Each row is a point on a landscape with many valleys, with its height.
From any point a ball rolls to the lowest of the 5 points nearest to it. It stops when none of these is lower. Distance is the straight distance between rows; heights are no part of it.
<359> height 257: [ 15  -1  20 -29 -68 -57  22  59]
<204> height 678: [-39  -1  -7  27  21 -41 -33 -39]
<648> height 574: [-27 -14 -58 -16 -33  77  16 -18]
<602> height 130: [-29 -26 -45 -24 -58  15  16   7]
<464> height 289: [ 33  27  18  26  57  13   1 -36]
<471> height 278: [ 17  29  18  32  51 -32 -26 -47]
<304> height 586: [-44 -17 -42 -24 -48  89  -6 -32]
<495> height 75: [ 49  21  41 -18 -47 -57  28  49]
<413> height 198: [-25 -29 -43   3 -34 -15  18  -1]
<550> height 428: [  9   0 -24  27  31   9  -4  -3]
<199> height 338: [  9  11  23  25  76  17 -34 -22]
<158> height 472: [-33   3  -2  17  66  10 -39  -9]
<385> height 150: [ 66  29  33  21  17 -10  16 -17]
<138> height 288: [-78 -23 -17  15  18  24 -47 -33]
<75> height 444: [ 10  10  -6  33  25 -24 -13 -27]
<571> height 181: [ 71  21  58   0 -30 -54  20   6]
<282> height 326: [  7 -15 -17 -11 -44 -40  25  19]
<479> height 303: [ 43   2  -1 -15 -42 -30  36  42]
<455> height 159: [ 59  28  57  -2 -42 -76  14 -19]
<250> height 294: [ 17  14  67 -29 -55 -49   9  93]
<233> height 316: [ 34  11 -12  20  37  19  14 -13]
<306> height 196: [ 80  18  27  10   5 -18  35  10]
<46> height 111: [ 62  40  50   6 -11 -36  15 -36]
<626> height 79: [-56 -19 -44  -6 -42  29  -5 -20]
<594> height 309: [ 67  19  10 -16 -15  -8  48  50]
<2> height 202: [66 22 15 25 26  0 17 -6]
<285> height 184: [ 57   8  35 -22 -32 -24  37  81]
<346> height 269: [ 38  -8 -37  -9 -17  26  55  40]
<488> height 412: [  2   0 -33  14  42  41   2  -1]
<504> height 143: [-71 -19 -39  -4  -2  31 -20 -24]
<10> height 315: [ 38 -14 -22  -6  -2  -8  32  15]
<333> height 177: [ 33 -12 -23 -22 -29   8  44  35]
<417> height 403: [-17 -16 -24   7 -24 -43   3 -13]
<49> height 330: [-45 -15 -33  -2  13  50  -8 -16]
<370> height 152: [-60 -15 -14 -13  45  93 -26 -14]
<120> height 540: [-73 -36  45 -47  79  32 -52  21]
<36> height 216: [ 34   6  29 -14 -49 -68  18  30]
<564> height 311: [-15 -11 -43   7  -9  17   6  -6]
<386> height 460: [-35   2  14  23  54 -13 -47 -23]
<151> height 203: [ 62  61  60  15  35   6 -10 -66]
<555> height 282: [ -1  -9   4 -22 -74 -34  30  67]
<605> height 208: [ 34   5  23 -27 -44 -22  27  86]
<383> height 310: [-89 -25  -1 -21  46  64 -44  -8]
<452> height 420: [-22   7  -8  18  68  34 -33  -3]
<645> height 389: [ 16 -11 -29   3 -10 -19  20   2]
<337> height 200: [ 48  26  75 -25 -64 -73  16  31]
<480> height 164: [-28 -26 -31 -28 -85   2  24  29]
<350> height 55: [-40 -18 -47  -2 -27  50   5 -21]
<84> height 334: [ 10  22  17  28  61  -9 -20 -27]
<35> height 421: [-46  -9   3  -9  69  54 -33   2]
<420> height 279: [-44  -5 -25  14  31  16 -18 -17]
<210> height 393: [ 23  10  24  22  -9 -69  -5 -43]
<24> height 414: [-92 -24  18  -2  62  -1 -67  -3]
<196> height 300: [-71 -18 -25  -4   5  86 -33 -26]
<671> height 97: [-37 -16 -40 -12   0  94  -6 -19]
<260> height 413: [-89 -29   3  -3  35  -5 -69 -23]
<427> height 114: [ 15 -12 -42   2 -11  25  32  13]
<295> height 107: [ 41  34  41  27  11 -45  -8 -53]
<382> height 441: [ 39   5   7  11 -30 -51   6  -5]

Where does a ball stop that starts at each point below?
<413> -> <350>
<382> -> <495>
<488> -> <350>
<550> -> <350>
<594> -> <427>
<480> -> <350>
<2> -> <295>
<84> -> <295>
<75> -> <295>
<306> -> <295>
